The views of a scene show one set of named points, each view turned or mirrored, shifted and resized as a whole, with a little noise and some points left out.

Scene 1
View 1
Bovoz: [ 17  16  -1  -1 -37 -11   3  -1  15   8  -4  19  12  35   1   2 -14  -1
  -7  -6 -18   7  -2  -8  -4]
lav: [  4  37  -1  37  14 -17  30 -13   3  15 -21   6  -5   0  18   6  24  -8
  -3 -11  -8   5  23 -23  30]
biz: [ 31  10 -15   3 -50  -3   1  -7  21  -3   2  24  12  26  11 -19  -3  -1
   7  -1  -7   1 -21  -4 -10]
Riz: [  8  17 -11  14 -36   3  17 -20  35 -13 -18 -13  11   2  11 -36  -2  28
  39   2 -12 -21 -18 -14  -5]
vug: [ -1  23   5  14 -15 -10  17  -8  17   6 -18  -4   7  12   6  -3  -3  10
   6  -8 -13  -6  15 -16   9]
keb: [ -6  10  16   0 -35  -6   9  -3  26  -2 -15 -13  18  13  -6 -10 -22  18
   9  -7 -15 -17  15 -14  -4]
tiv: [ -5  32  12  27  12 -19  27  -7   3  16 -21   0  -3   2  10  12  10  -9
 -14 -11  -6   2  41 -21  30]
ravo: [ 15   8   6 -10 -49  -8  -2   1  22   0   1  17  16  31  -4  -5 -22   3
  -4  -4 -11  -3  -1  -7 -10]
Mag: [ 37  17 -16  20 -36  -9   7 -10  13   0   5  39  -1  17  22 -14  20 -20
  -7  -2   5   7  -7  -4  10]
nem: [ -6   9  14   4 -39   2  16 -11  37 -13 -19 -22  16  -5   3 -29 -14  28
  27  -2  -5 -31  11 -16  -2]
nal: [ 29  37 -35  32 -11  -8  18 -21   9  10 -14  19  -1  18  24  -9  27   0
  19  -1 -17  15 -29 -15   5]
Kole: [ -8  13  21   2 -27 -10  13   0  24   2 -17 -12  12   7  -2  -7 -15  11
   2  -7 -10 -19  29 -16   8]
fizo: [  3  26   1  32  -7  -7  29 -17  19   0 -21  -8   0 -12  21 -18  21   3
  15  -4   3 -15  18 -17  24]
Saf: [ 21  12  -3  19 -37  -3  12 -13  26 -12  -3  13   0  -5  21 -29  14  -4
   9  -3  12 -14   4  -7  12]
Zimas: [ 33  18 -27   7 -46  -3   3 -11  19   0  -1  25  12  34  10 -14  -2   7
  15   3 -17   9 -36  -7 -14]
pobed: [ 11   6   9  -5 -47  -8   0   1  24  -1  -2   9  15  23  -2 -10 -20   6
  -2  -5  -9  -8   6  -9  -6]
buv: [ -7  22  15  23  -8 -10  25  -9  19   1 -21 -12   4  -9  11 -11   5   6
   8  -7  -4 -17  29 -20  21]
Toso: [ 11  17  -8  -4 -42  -2   5  -7  25   1 -13   2  18  31  -2 -11 -19  22
  17   0 -25  -4 -18 -13 -19]
Feve: [ 20  24 -10  24 -20  -8  18 -13  13   3  -9  15   1   6  21 -13  21  -6
   6  -5  -1   0   0 -11  14]
fom: [ 15   9   0   5 -48  -1   8  -8  32 -11  -5   6  13   9   9 -28  -6  10
  14   0  -1 -16  -4  -7  -2]
Mov: [ 17  14   3  11 -36  -8   8  -3  21   0  -2  18   4  11  13 -12   4  -7
  -4  -6   1  -5   9  -7   9]
View 2
Mag: [ 11  -2  -6 -15 -19   1  47 -14   9  14   4  13  -5   0   3   1  -4 -14
  24  -1  42  -9 -11   8  12]
nal: [ 12 -18  10   6 -27  20  21 -13  -6   7   8 -26   7  17   2  -2   2 -31
   8  14  34  -7 -16   8   4]
Toso: [-13  -4  -1  -1  -8  17   6 -14  -4 -12  -3  15  -2  -4 -26   3 -13 -33
  16   6  -1  31  22  29   4]
Saf: [ 15  -8  -1  -6  11  11  54 -19   7 -10 -11  13 -21  -3  -1  -5   7 -11
  21  13  29   2  15  -4   5]
ravo: [-13   8 -12 -16  -3   6  20  -9   2  -4  -7  32 -12 -11 -19   7 -19 -18
  23 -10   7  27  15  32  14]
tiv: [ 11  15  -8  -3  26  36  29  16 -21 -11 -35 -21 -31  11  32   4   2  14
  -6 -25  36  -2 -16  22  25]
Zimas: [ -6 -11  -2  -3 -33   4  17 -23   5   6  13  11  11   2 -23   0 -14 -37
  24  10  17  15   7  18   2]
fom: [  0  -7  -3  -6   9  12  38 -17   6 -14  -6  22 -18  -8 -17  -1  -2 -20
  21  12  11  22  26  13   2]
vug: [  1   1  -3   1  16  28  21   0 -14 -17 -21  -5 -20   2   4   3   0 -11
   4  -6  15  17  10  23  12]
Riz: [  2 -23  11  14  10  23  26 -23  -3 -26  -6  -3 -12   3 -22  -6   7 -33
  12  34   3  25  33   7  -7]
biz: [ -1  -6  -5 -13 -18   3  30 -21   8   4   7  22  -1  -5 -19   3 -10 -28
  27   8  17  12  10  16   3]
Kole: [ -5   9  -9  -7  33  28  26   1 -10 -26 -32  13 -32  -7  -3   2  -6  -3
   7  -9   6  30  24  27  14]
Feve: [ 16  -6  -1  -5   1  19  39  -9  -2  -2  -8  -6 -13   6   7  -1   4 -13
  13   2  34  -3  -4   5   9]
fizo: [ 17  -8   4   4  27  32  42  -4  -8 -23 -23 -19 -27   8  15  -4  16  -6
   1  10  30   2   6   2   8]
Mov: [  6   1  -9 -13   7  11  43 -10   2  -2 -13  17 -18  -5  -1   1  -4  -8
  19  -4  26  10   6  14  12]
Bovoz: [-10   9 -11 -13 -11  12  15  -9  -2   5  -5  21  -8  -4 -10   6 -20 -17
  19 -14  16  18   3  32  14]
View 3
pobed: [ -8   6  -5  14 -14  10  -4   2  -7  -1 -18   0   0  -5  20 -19 -12  -8
  -3 -14   0  23  10  -4   4]
Bovoz: [ -7  13  -8   6 -14   8  -4   0   2   1 -14  -5  -4   5  21 -17  -5  -4
  -2 -10  -6  19   5   5  -1]
vug: [ -2  -3 -10 -10 -10   5 -13   2  -7   0 -14   9  12   6   9 -19  -5 -12
   3   4   6  20   6  -6   1]
nem: [ -1 -13  -6  13 -13   6 -22   8 -18 -12 -18  19  18 -11  13 -18 -21 -13
   4  -8  16  27  10 -26   7]
tiv: [-10  -7  -2 -41  -6  -5  -3  -8  -9   8 -14   8  15  16  -8 -19   2  -9
  11  18   1  18  11  -1 -10]
buv: [ -5 -13  -5 -14 -10   1 -16   1 -17  -2 -16  16  18   1   3 -18  -8 -13
   7   5  11  24  10 -16   0]
Saf: [  0   0   4   4 -18   1 -11 -10  -8 -20  -5   9   4  -9   3 -12 -19   3
  14  -5   2   8   7 -18 -17]
lav: [ -1  -6  -3 -38  -8  -5 -11 -10  -4  -1  -5  10  14  19  -8 -15   3  -5
  15  17   2   9   5  -3 -14]
fom: [ -2   2  -3  18 -17   7 -13  -1  -9 -15 -11   7   3 -11  15 -13 -19  -4
   5 -14   4  17   7 -16  -5]
Kole: [-12  -9  -4  -5 -10   7  -9   3 -18   5 -24   9  13  -3   9 -21  -9 -14
   1  -3   8  30  14 -12   4]
Mov: [ -8   5   2  -2 -15   3  -1  -8  -6  -8 -11   0   0  -3   8 -16 -11  -1
   7  -5  -3  14  10  -7 -11]
Zimas: [  7  17 -13  22 -17  11 -15   2  13 -16   3  -6  -8   3  24 -10  -9   2
   0 -14  -4   7  -6   3  -5]
Toso: [  1   7 -15  19 -15  13 -19  11   2  -7 -10   1   2   1  26 -17  -8  -9
  -5 -13   5  20   0  -3   8]
Riz: [  8  -5 -13  21 -16   9 -30  11  -6 -18  -7  14  12  -7  17 -15 -16 -11
   1 -10  15  19   0 -18   6]
ravo: [-10  10  -5  16 -15  12  -3   1  -3   0 -17  -5  -5  -5  24 -20 -10  -5
  -4 -16  -3  22   9   0   2]
fizo: [  2 -11  -3 -17 -12  -4 -18  -5 -11 -12  -6  18  17   4  -5 -13  -9  -7
  16   9   8  11   5 -18 -13]
Feve: [  2   5  -2  -8 -14   0 -10  -8   0 -14   0   5   3   7   3 -12  -9   1
  14   3  -1   5   2  -6 -16]
keb: [ -9  -5  -7   6 -12   9 -13   6 -14   1 -22   8  12  -2  17 -22 -10 -15
  -2  -8   9  31  11 -11   9]
biz: [  0  14  -6  19 -17   9  -9  -2   5 -15  -5  -3  -8  -4  21 -13 -13   2
   2 -16  -5  10   2  -2  -7]
nal: [ 15  11 -14  -4 -15   1 -23  -2  17 -18  11   3   3  16   7  -8  -1   1
  10   4  -1  -4 -11   4 -16]
Mag: [  0  17   3   1 -18   1  -2 -15   5 -15   0  -5  -9   2   7 -10 -12   9
  14  -5 -11   0   4   2 -22]
View 4
Mov: [  4  10   7 -11  -3   4   6   6  -2  -6  13   5  25  -9 -11   9 -20   8
   3  -5  11   3   8  -7 -19]
tiv: [-20  -6   8 -46  21  -6  31  -5  23 -20 -28  -7  10 -13 -35  31   3 -34
  -1 -16  10 -13  19   5   1]
fizo: [-22  -9  -2 -28   2  10  22 -13   7   0   1  17  17  19 -32  13  17 -22
  15 -25  -1   6  -1 -19  -6]
Riz: [  4   1  16 -12 -13  16  -6  -4 -28  16  36  28  19  50 -17   9   7   9
  26 -13 -37   6 -23 -35 -14]
pobed: [ 22  11  26 -14 -17  -2  -9  21 -11  -9  13  -5  22   1  -1  14 -36  23
   4  -1 -16 -11  -4  -7 -29]
ravo: [ 30  14  28 -10 -11  -1 -12  21 -16  -8  18  -3  18  -4   1  17 -40  27
   2   9 -15 -12  -1  -4 -26]
lav: [-21  -4   3 -38  32   3  31 -17  11  -8 -13   8   4  -8 -37  27  11 -38
   1 -10  10  -3  22   4   9]
buv: [-16  -7   8 -38  -5  -2  24  -1  14  -7 -11   3  19  15 -30  22  11 -18
  16 -27  -6  -6  -3 -16 -13]
nal: [ -2  10   5  -6  30  18   4 -22 -31   8  31  27   1   7 -18  12   0 -10
   3   5  -5  14  14  -3  11]
nem: [ -1  -4  18 -27 -36   4   3  16  -4   2   9   8  28  42 -17  13   3   9
  29 -28 -34  -9 -28 -35 -32]
Mag: [  1  17  -4   4  16  15   1 -10 -18   4  31  17  20 -23  -6   0 -26   9
  -7   8  27  19  22   1  -5]
Bovoz: [ 23  15  24 -11   5  -1  -8  13 -20  -6  16  -1  13 -10  -3  18 -34  15
  -4  14 -12 -11   8   1 -16]
Saf: [-10   5  -5  -7  -8  14   7  -5  -7   6  27  20  30   9 -11  -3  -8   8
  11 -19  14  17   1 -21 -22]
fom: [  9   7  11  -6 -19   7  -3  12 -13   4  26  13  27  16  -3   4 -16  22
  14 -10 -11   5 -11 -22 -28]
biz: [ 21  17  16   6   2  13 -14   6 -32   6  41  14  18   0   0   5 -31  23
   3  10  -4   7   2  -7 -17]
Zimas: [ 28  17  19  10  11  16 -18  -2 -46   8  51  23   7   5  -2  10 -27  22
   2  21 -21   7   6  -3  -1]
keb: [ 14   4  30 -30 -21  -8  -2  22  -2  -8   2  -7  19  20 -13  20 -18   8
  13 -11 -28 -20 -15 -14 -28]
Toso: [ 30  10  32 -13   6   2 -16   8 -36  -2  25   6   5  17  -9  24 -23  14
   7  16 -43 -12  -5  -3  -8]
Feve: [ -8   5   2 -11  16  13  10 -14 -11   2  18  17  14  -1 -20   7  -4  -7
   2  -3   9  12  11  -7  -2]
Kole: [  3   1  22 -36 -18 -10  10  20  11 -12 -11 -11  22  12 -15  24 -13   2
  10 -20 -19 -18  -8 -13 -27]

In a view up to two points have been moved. Name them for each view, in the order of its rows, or write none.
view 1: none
view 2: none
view 3: buv, Riz
view 4: nal, Toso

Scene 2
View 1
Boka: [ 29   0  15 -10  -6  -6   0   1  -2  -4   0   4  -5 -14   2   2   9  -3
 -22  -1  12  -2  -8 -18  21]
mebo: [ 32  -7  12  -4  -8  -2  -2  -6  -6  -7  -5   3  -6  -3  -1 -10  -2  -1
 -13  -1  15   7  -5 -14  18]
Doni: [ 18 -12   2   9   1   0  -8   6   7  18  -9   2  -7   0 -10 -10  15  11
 -21   8   8  -8   5 -29  -5]
Pino: [  5   2   4   5   1  -3  -5   2   5  10  -6   4   1 -12   7   2  18   5
 -16   4   2   1  -4 -10  -6]
sikog: [ 19  -7   6   4  -6   1  -6  -8  -4   1 -11   5  -2  -4   3 -13   2   2
  -5  -1  11  11  -5  -8   8]
zadu: [ 18  -8   5   7  -6   2  -8  -2   0   6 -11   3  -5  -3  -1 -13   8   5
 -10   2  12   5  -2 -15   3]
vebo: [  9  17  10 -12  -1 -11   5  -9  -2 -15   0   6   7 -20  28  19  12  -7
 -14  -3  -1  13 -12  12  10]
kuz: [ 25  -1  11  -3 -10   0   0 -13  -9 -11  -8   4  -3  -6   8 -11  -3  -3
  -4  -4  12  18  -8  -2  17]
kaman: [ 35  -6   6   0   0  -8   6 -11  -4  -9  -4  -1  -6   0   2   3  -1   2
 -18   3   3   6   8 -11  11]
Bez: [ 30   0  14 -10  -3  -7   3  -1  -3  -8   1   3  -4 -10   3   4   7  -2
 -22  -1   9  -1  -5 -14  19]
Mirez: [ -6  14   1   3   3  -7  -2  -6   4   0  -4   7   9 -16  28  13  18   0
  -9   3  -5  12  -6  13  -9]
zurap: [ 16   9  12  -7  -6  -6   0  -9  -6 -10  -5   6   2 -15  18   4   6  -5
  -8  -3   7  14 -10   5  13]
miki: [ 24   3   8  -4  -3  -9   4 -13  -6 -14  -4   2   0  -6  13   5   1  -4
 -12   0   3  12  -1   2  13]
pigi: [ 33  -1   6  -1  -5  -7   6 -24 -12 -24  -8   3  -2   0  16   1 -11  -6
  -5  -3   4  24   2  11  13]
vopo: [ 25   3   7  -5   0 -10   6 -11  -4 -13  -1   2  -1 -10  12  11   4  -3
 -19   1   1   9   1  -2  12]
fiba: [ 27 -12  -2  16  -6   4  -3 -20  -5  -4 -17   1  -7   9   0 -21  -9   6
   4   1  13  22   7  -3   1]
zubup: [ 11   4  12  -4  -5  -1  -4   2   0   3  -4   8  -1 -15   9  -4  14  -2
 -14  -1   9   4 -14  -8  10]
vese: [ 16   7  10  -6  -9  -2   0 -13 -10 -16  -7   8   2 -15  20  -3   3  -7
  -2  -7  10  21 -15  10  16]
dezim: [ 14 -13  -8  24   0   3  -7 -15   1   7 -18   2  -2   9   2 -17   0  10
   1   5   5  18  12  -2 -15]
nivu: [ 28  -3  11  -5  -8  -3   0 -10  -7 -10  -6   5  -4  -7   4  -8  -1  -3
  -9  -3  12  12  -8  -6  19]
View 2
Bez: [ 40 -19  -6 -19  48   6   2  -5  12  -5   2  -1  10  -3  -7   7   3   1
 -13   0  -2 -12   0  36  24]
vopo: [ 37   2  -2 -26  44  -4   3 -20   9  -2  -7   3   9 -17  -4   0  -3  -3
  -1   5   2  -8   6  33  12]
dezim: [  5   4  14 -34  -4 -30  33   1  16  -4 -25  -9 -12 -14 -14  14  11 -19
   7 -14 -16  14  18  -9  -3]
Mirez: [ 24  27  -3 -33  38 -33  21 -37  32 -23   5 -12   2 -36   1 -28 -16 -21
   6  -9 -24   1   9  27  14]
pigi: [ 24  27  -8 -24  26   4  -2 -26   7   1 -32   6   5 -14  -4  14   0   6
   8   6  16  -2  15  26 -11]
mebo: [ 27 -12  -7 -16  30  12   4   0  17  -3 -10  -4   4   4 -10  24   6   2
  -6  -4   1  -5   3  25  14]
kuz: [ 14   8 -14 -16  15   8  10 -11  32 -12 -16 -14  -2   3  -8  22   3   0
   1  -8   0   1   9  19   4]
vebo: [ 36  28 -13 -25  54 -10   3 -44  27 -18   3  -4  13 -29   5 -20 -16  -4
   2   1  -5  -7   6  45  13]
nivu: [ 25   0 -12 -17  27  11   3 -10  21  -6 -11  -7   5   3  -9  18   4   3
  -2  -3   2  -4   7  26   8]
kaman: [ 33 -10   6 -28  35  -2   7  -3  -1   6 -15   7   4 -10  -9  13   7  -3
  -6   2   3  -6  10  22  12]
zadu: [ 18 -18   1 -25  18  -8  22   5  25 -11  -3 -11  -6  -1 -10  16   7 -12
  -6 -13 -16   4   6  11  20]
Doni: [ 25 -43  17 -31  24 -21  30  20  13  -3   6  -8  -7  -4 -14  11  13 -22
 -13 -16 -27   2   4   4  32]
Pino: [ 25 -11   5 -31  33 -25  25  -8  25 -16   9 -11  -2 -18  -7 -10  -3 -22
  -4 -14 -26   3   5  19  23]
fiba: [  6   4   3 -23  -2  -7  19   0  15  -1 -32  -7  -9  -2 -15  31  11  -5
   6  -7  -1  10  18  -1  -7]
zubup: [ 27  -5 -12 -18  37  -3  13 -11  34 -19   8 -16   2  -4  -4   0  -1 -10
  -9 -12 -17  -3   0  29  25]
Boka: [ 39 -22  -8 -17  48   8   3  -4  17  -9   6  -4   9   1  -7  10   2  -1
 -14  -1  -5 -10   0  34  29]
sikog: [ 17  -3  -6 -19  20  -3  18  -5  27 -11  -8 -12  -1  -2 -10  15   5  -7
  -3 -10  -9   1   8  15  11]
vese: [ 23  25 -21 -17  32   5   3 -32  34 -20 -11 -12   5  -8  -1   5  -7   0
   3  -3   3  -2   8  35   5]
zurap: [ 27  15 -14 -18  36  -1   5 -26  28 -15  -5  -9   7 -11  -3   0  -7  -2
   1  -4  -3  -4   6  34  11]
View 3
zurap: [-10   4  -2  -9 -12 -12   9  -3   6 -20   0  -2  -4   5  -1  -1 -13  -3
   4  10   3   4  -4  -5 -12]
miki: [ -7   2  -2  -5 -12  -6   9  -6  -2 -20  -1  -1  -9   6  -2   4 -12  -5
   2  10   2  -1  -2  -2  -8]
kuz: [ -2  10  -6  -7 -16  -2   6  -5   6  -6   6  -8 -12   3 -12  -2 -13  -1
   3  -1  -2  13   5  -5 -11]
Bez: [ -3   0   2  -5 -12 -11   6 -16  -1 -11   8  -6  -6   2 -11  10 -20  -1
   5  14   1 -13  -2 -10  -8]
dezim: [ 12  18 -11   2 -24  14   1   4  -9 -18  10 -14 -19  26   0  -6  -6  -3
   3 -10   3   9  11  -5  -2]
vopo: [ -5   0   0  -5 -11  -8  10  -9  -5 -21   0  -2  -9   6  -2   8 -14  -5
   2  12   2  -7  -3  -2  -7]
sikog: [  2  11  -5  -5 -17  -3   3  -5   3 -10  10 -11 -11   9 -10  -2 -14   0
   5   0   1   5   4  -8  -7]
Mirez: [ -6   7  -3  -9 -19 -13   7   7   4 -40   2  -4   1  26  20 -10  -8  -1
   7  11   8  -1  -6  -8  -9]
mebo: [ -1   6  -2  -5 -12  -4   6 -13   0  -4   8  -8 -12   0 -16   7 -16  -1
   3   4  -1  -1   3  -7  -7]
fiba: [  7  14 -11   1 -19  12   5  -1  -7  -7   6 -10 -20  11 -11  -1  -9  -4
   0 -10  -2  13  11  -1  -4]
zubup: [ -1   8  -1 -10 -17 -15   3  -7   9 -15  11 -10  -2  11  -4  -4 -17   4
   9  10   4  -5  -2 -15  -9]
pigi: [ -9   1  -7  -3 -10   2  14  -4  -6 -18  -8   1 -17  -1  -5   6  -8  -8
  -3   3  -2  12   2   9  -8]
Boka: [ -4   0   2  -7 -11 -14   3 -17   1 -10  12  -8  -5   3 -11   9 -22   1
   6  13   0 -13  -2 -12  -8]
nivu: [ -4   4  -3  -6 -12  -6   7 -10   4  -7   5  -5 -11   0 -12   5 -15  -1
   3   5  -2   4   2  -5  -8]
Doni: [ 17  13   0   0 -23   1  -6 -11  -8 -10  26 -20 -11  26  -8   2 -18   4
   8   4   4 -19   7 -21   0]
zadu: [  7  13  -4  -5 -19  -3  -1  -6   2  -8  16 -15 -10  16 -10  -2 -15   2
   6   1   1  -2   7 -14  -3]
vebo: [-15  -2  -1 -11 -12 -19  12  -1   7 -34  -5   3   0   8  11  -2 -11  -3
   4  18   4  -1  -9  -4 -13]
vese: [-14   6  -6 -13 -13 -11  11   3  12 -22  -5   0  -5   3   4  -7  -9  -3
   3   7   1  17  -3   1 -13]
Pino: [  5  10  -2  -6 -20  -9  -1  -3   0 -23  16 -12  -4  24   3  -5 -15   2
   8   8   6 -10   0 -16  -5]
View 4
zadu: [ -5  17   7 -12   6   5  21 -12  -9   1  -7 -16 -20   9  -9 -11   2   3
   1 -24  -9   8   0 -16 -13]
Pino: [ -3  17  -3 -11   4  -6   9 -23  -1   7  -8 -26 -22   4  -5  -6  -4 -20
  -6 -10  -9  13  -3 -14 -23]
vebo: [ -1   7  -1   1 -37 -16 -22 -11 -10  -8  -6 -41 -11  -4  16   7 -10 -29
 -11   4   0   4 -10  -3  -3]
Mirez: [ -5  11 -10  -1 -16 -16  -8 -18  -3   2 -18 -28 -28   3   7  -2 -24 -36
 -16  14   1  10  -8  -4 -17]
zubup: [ -2  18   7  -7  -9  -5   6 -18  -6  -5  -7 -34 -18  -4   0  -4   1 -13
   0 -23 -13  11 -11 -10  -7]
zurap: [ -4  10   8  -1 -28  -6  -4  -4 -16 -10  -6 -32 -12   1   9   1  -6 -11
  -1 -10  -2   3  -6  -8   2]
pigi: [ -8  -3   7   0 -32   2 -10  12 -31  -8   0 -15  -3  18   9   0  -5   7
  -1   1  10 -10  13 -10  10]
kaman: [  0   4   2 -14 -14   2   0  -4 -21   8  12 -19  -2  13  -1  -1  15   7
  -2 -17   0  -1  13 -19 -14]
fiba: [-15   5   8  -8  -1  12  21   7 -25  -3 -10   5 -19  25  -8 -14 -10  19
   0 -11   4  -5  17 -15   0]
nivu: [ -5  11  14  -7 -19   3   5   0 -21  -9   1 -24  -8   7   2  -2   5   9
   4 -22  -6   0   1 -13   5]
Doni: [ -2  19  -1 -23  24   3  27 -23  -3  16   1 -16 -20  11 -16 -13  12   0
  -5 -29 -13  11   5 -23 -33]
vese: [ -7   8  13   4 -32  -5  -5   1 -20 -18 -12 -28 -16   3  10   0 -12  -8
   0  -6  -1  -1  -8  -3  11]
dezim: [-14   8  -5 -10  13   8  24  -3 -16   7 -16   8 -28  28 -11 -18 -18   6
  -8  -1   5   0  17 -15 -16]
Bez: [  3  12   9 -12 -15  -3  -3 -11 -15   1  11 -36   1   1   0   4  20  -1
   1 -28 -10   5   0 -17 -11]
kuz: [ -9  11  15  -3 -13   6  13   3 -21 -15 -10 -17 -15   7  -1  -7  -6  10
   5 -19  -5   1  -1 -10  10]
mebo: [ -4  12  14 -11 -13   5   9  -2 -21  -5   3 -22  -5   7  -3  -2  13  12
   6 -29  -8   2   3 -15  -1]
vopo: [ -2   4   2  -9 -24  -5 -11  -7 -19   2   6 -31  -1   5   7   4   7  -8
  -6 -11  -1   0   4 -13 -10]
miki: [ -4   4   4  -6 -24  -3  -8  -1 -20  -3   0 -25  -6   8   6   2   2  -5
  -4  -7   0   0   3 -11  -4]
sikog: [ -9  13   9  -6  -3   4  15  -5 -16  -6  -9 -14 -18   8  -5  -8  -2   4
   3 -19  -7   4   2 -12  -3]
Boka: [  3  14  11 -12 -14  -3   0 -14 -13  -1   9 -38  -3  -4   1   3  20  -1
   4 -33 -14   9  -5 -15  -9]
View 5
sikog: [ -4  -6   8 -13  12 -26  -9  -1  -3  12 -11   3   2   9   2  -1   2  20
   0   4 -17  -4  -2 -19 -15]
Pino: [ -4  14   7 -17   8 -14  -5  23   6  11  -3  29 -12  -1   4   4   5   6
 -17  -3 -30 -17   1 -20  -9]
miki: [-23  -3   4 -15   5 -11 -13  -8 -19  13   8 -10  -2  -5   1   1  14  12
 -17   1 -15 -11  11 -32  -9]
Bez: [-17   8   8 -26   1 -13  -3  -2  -7  33 -11 -20 -18  -3  11  -9   0   7
 -22  -6 -22 -11  12 -27 -22]
fiba: [-13 -24   0 -14   2 -29 -11 -15 -19  -3  -5  11  20  16   7   8  -3  35
  19   8 -11  -3 -11  -9 -27]
zurap: [-13  -3   8  -8  13 -15 -16  -3  -9  14   7 -11  -4  -6  -8  -6  20   5
 -20   3 -14  -8  10 -36   3]
zubup: [ -1   8  11 -11  15 -20  -8  14   8  22 -11  -2 -13  -2  -1  -7   8   6
 -19  -2 -23  -7   6 -26  -3]
nivu: [-13 -10   8 -14   9 -21 -10 -12 -11  21 -10 -22   0   4   2  -6   5  17
  -7   0 -12   0   5 -25 -17]
vopo: [-21   2   5 -21   0 -10  -8  -2 -13  16   2  -3  -6  -3   7   0   7  10
 -17  -2 -19 -14   7 -24 -15]
Mirez: [-12  10   5  -3  17  -7 -17  21  -1  -3  23  33  -4 -14 -14   7  31  -3
 -28   1 -26 -24  10 -33  18]
Doni: [ -3  19   5 -31  -4 -20   8  23  10  22 -24  33 -13  12  23   6 -18  19
  -2  -8 -33 -15  -8  -3 -36]
Boka: [-14  10  11 -23   4 -14  -2   1  -1  35 -16 -22 -23  -1   9 -11   0   8
 -24  -4 -21  -5  11 -28 -19]
kaman: [-27   1  -1 -27  -8  -8  -2 -11 -21  19  -2  -5  -4   2  19   2  -1  16
 -11  -4 -18 -13   4 -19 -30]
pigi: [-32 -22   1 -11   0 -10 -18 -26 -36   4  15 -18  12  -3   1   3  18  18
  -6   8  -6  -8   9 -29 -12]
dezim: [-11 -12  -3 -14   0 -25 -10   3 -14 -13   0  46  21  16  10  17   2  30
  17   7 -19 -13 -12  -3 -22]
kuz: [ -5 -18   8  -8  14 -29 -12 -10  -8  12 -10 -12   7   9  -4  -5   5  24
   1   6 -11   4   0 -23 -13]
vese: [-13 -13   9   0  21 -19 -19  -9 -11  10   7 -19   2  -6 -14  -6  22  10
 -14   6 -10  -1  12 -37   7]
zadu: [ -1  -1   7 -19   6 -28  -3   8   3  13 -19  14  -3  11   8   1  -7  21
  -2   0 -23  -5  -5 -12 -21]
mebo: [-11  -7   8 -23   3 -23  -4 -10  -9  23 -14 -20  -2   7   9  -7  -3  19
  -5  -1 -15   0   3 -21 -25]
View 6
kuz: [ 12 -18  22  19   2  15  -6   5   2  18  10 -17  14 -17   5  -1 -25  20
  13  -6   7 -12 -12   6  26]
mebo: [ 15 -13  16   9  -6  10  -9  -4   4  16  14 -12  -1   1   4   0 -28  13
   6 -15   8 -12 -16  -2  20]
Doni: [ 16 -15  29 -13 -25  -2  -8   2  10   3  -5  -1   4  17  27  22 -41  10
   5 -26 -10  15  14  -2  29]
Pino: [  5 -17  12  -6 -10  20  -9  17  11   6   1 -20   8  -7  24  21 -30  13
  17 -29 -10  20  15 -15  24]
Bez: [ 11  -7   3  -2  -9  20 -12  -2   9  12  16 -16 -15   7   4   4 -26  10
   3 -27   4  -5 -14 -17  15]
kaman: [ 22 -15   8   2  -2   3 -14   2  13  18  18 -13 -16   3   9  -3 -33   8
  11 -23  -8 -10  -4  -4   8]
fiba: [ 25 -26  32  20   4  -8  -6   8   5  20  11  -9  14 -13  14  -5 -35  17
  22  -2  -9 -15   5  21  19]
vopo: [ 13 -15  -3   5   4  21 -15   8  11  18  19 -22 -15  -9   7   0 -24   9
  14 -26  -4  -8  -6 -16   9]
zadu: [ 14 -16  27   3 -11   8  -6   4   4   9   3 -10  11   0  17  13 -34  15
  10 -16  -3   3   1   2  28]
zurap: [  8 -15   0   8   5  28 -12  12   7  16  16 -27  -4 -14   9   5 -21  11
  16 -26  -2  -3  -5 -17  12]
miki: [ 12 -17   1  11   7  19 -13   8  10  20  20 -23  -6 -15   8  -1 -23  13
  19 -22  -4  -8  -5 -10  11]
sikog: [ 12 -18  23  10  -1  12  -7   7   5  12   6 -17  12  -9  12   6 -30  16
  12 -12   1  -4  -2   2  26]
vebo: [  0 -14 -16   7  14  45 -15  22  12  19  21 -41  -6 -28  10   4 -13  11
  25 -35  -2   1  -3 -30   7]
zubup: [  2 -11   9   3  -7  31  -8   7   5   9   6 -22   7  -8  12  16 -24  14
   8 -24   7   9  -5 -16  25]
dezim: [ 24 -30  34   9   1  -9  -7  20   9  17   3 -11  19 -17  27   7 -40  18
  29  -9 -21   0  24  18  21]
vese: [  4 -17   4  21  12  34  -9  15   4  22  17 -32   8 -30   3  -1 -18  18
  21 -16   7 -10 -14 -10  17]
nivu: [ 13 -13  14  13   0  16 -10   2   4  18  15 -17   1  -8   1  -2 -25  15
  10 -14   6 -14 -17  -4  19]

In a view up to two points have been moved. Name them for each view, in the order of its rows, or write none.
view 1: kuz
view 2: none
view 3: vese
view 4: none
view 5: vopo
view 6: zurap
